A landscape with many peaks, sampled at points; each row gives a point and its height.
A climber steps from a point to the highest of its 4 nearest points, and stops where none of them is higher. Distance is the straight distance between rows; heights are no part of it.
Z162 height 49.3: [154  94 162 115 123 174 134 137]
Z633 height 69.8: [116  74 154 130  99 160  71 173]
Z77 height 36.4: [168 113 169 128 113 194 126 112]
Z103 height 35.9: [161 111 131 152 108 142 186 120]
Z337 height 63.7: [ 98  92 148 119 126 118  69 108]
Z977 height 39.4: [152 174 104 149 123 110 196 129]
Z748 height 55.8: [ 96  72  85 155 117 102  76 178]
Z955 height 20.3: [147 112 139 124 133 136 112  72]
Z48 height 34.0: [ 86 158 112  93 142 119 108 179]
Z339 height 14.5: [151 118 128 184  96  90 173  93]
Z554 height 30.2: [102 110 124  88 137 126 108 196]
Z257 height 37.9: [ 97 147 123  96 136 115 109 177]
Z271 height 17.5: [114 233 127 145 140 136 129 110]
Z310 height 29.8: [129  99 151  97 144 164 139 141]
Z828 height 66.0: [109  91 149 127 114 140  60 127]
Z133 height 31.5: [128 178 107  97 158 113 139 123]
Z807 height 4.5: [121 127 133 111 147 110  98  84]
Z604 height 71.4: [142 143 112 141 148 107 173 101]
Z585 height 8.2: [139 104 158 137 119 148 100  83]
Z576 height 30.8: [121 175 113 118 148 119 149 107]
Z101 height 38.0: [113 115 124  77 151 135 128 178]
Z412 height 31.0: [164 108 126 159 116 132 145  77]
Z319 height 57.4: [129 117 133  93 156 132 129 124]
Z887 height 50.8: [140 112 137 111 151 144 152 121]
Z878 height 42.8: [128 144 114 104 158 122 150 112]
Z734 height 54.7: [116 111 136  88 155 135 115 159]
Z8 height 63.3: [110  71 122 159  92 134  55 165]
Z227 height 34.1: [127 188 104 174 116  69 181 129]
Z421 height 63.1: [ 98  94 129 110 130 124  92 143]
Z823 height 60.8: [155 114 126 114 143 137 163 116]
Z979 height 23.0: [120 213 116 123 150 124 142 133]
Z3 height 40.0: [145 110 141 114 130 170 134 108]
Z341 height 72.4: [136 102 172 128 101 171  59 136]
Z125 height 34.8: [173 112 144 161 101 173 146 104]
Z991 height 18.0: [145 120 116 146 121 116 152  64]
Z684 height 48.1: [140 152 121 123 147  95 154  92]
Z948 height 52.2: [ 84  96 110 115 132 108  84 180]
Z719 height 49.0: [133 181 106 150 132 104 174 114]
Z268 height 65.7: [109  83 140 154  81 167  55 172]
Z393 height 16.4: [152 127 120 153 141  96 147  57]
Z363 height 44.5: [141 126 131 121 143 135 145  88]
Z373 height 28.1: [132 166 116 119 152  98 131  71]
Z184 height 39.5: [141 211 110 164 121  89 180 125]
Z737 height 39.3: [144 148 113 103 145 140 168 140]
Z383 height 36.0: [ 85 130  82 133 130  88  87 210]
Z392 height 21.3: [114 158 121 101 155 106 111 115]
Z605 height 7.0: [130 107 131 176  92  67 186 123]
Z662 height 7.7: [128 110 136  80 151 157 155 164]
Z406 height 20.4: [ 84 199 122  92 148 111 109 145]
Z822 height 24.0: [120 132 125 107 144 123 121  87]
Z546 height 34.9: [144 154 103 170 114  81 188 120]
Z596 height 75.5: [118 101 138 108 134 134  90 120]
Z575 height 59.6: [115  69 137 159 113 125  55 149]
Z73 height 67.5: [122 105 141  96 133 149 102 126]
Z611 height 24.9: [ 80 193 122 109 142 114 105 169]
Z998 height 44.4: [130  87 147 106 127 183 118 149]
Z497 height 12.1: [152 106 128 180  89  91 184 123]
Z796 height 22.8: [164 103 130 188  89 127 169 103]
Z845 height 13.6: [127 227 111 156 140 105 140  91]
Z71 height 22.1: [104 184 124  94 152 126 138 158]
Z834 height 82.0: [142 110 172 128  92 197  73 157]
Z869 height 30.0: [157 159 100 129 125 130 197 138]
Z358 height 17.0: [162 101 134 208  79 115 162  99]
Z848 height 45.3: [163 103 127 148 124 146 174  99]
Z193 height 67.8: [137  93 164 117 107 182  98 141]
Z854 height 63.5: [ 99  68 124 131 117 130  70 165]
Z78 height 43.6: [ 93 128 121  89 143 113 109 164]

Write out the way that a climber takes from each point below.
Z358: Z412, Z848, Z823
Z998: Z193, Z834
Z319: Z73, Z596
Z310: Z887, Z823
Z77: Z193, Z834

For each start below, name the point where the climber stops.
Z796: Z823
Z101: Z596
Z822: Z823
Z576: Z604
Z554: Z596
Z662: Z596
Z125: Z823
Z227: Z604
Z845: Z604
Z373: Z604
Z3: Z823
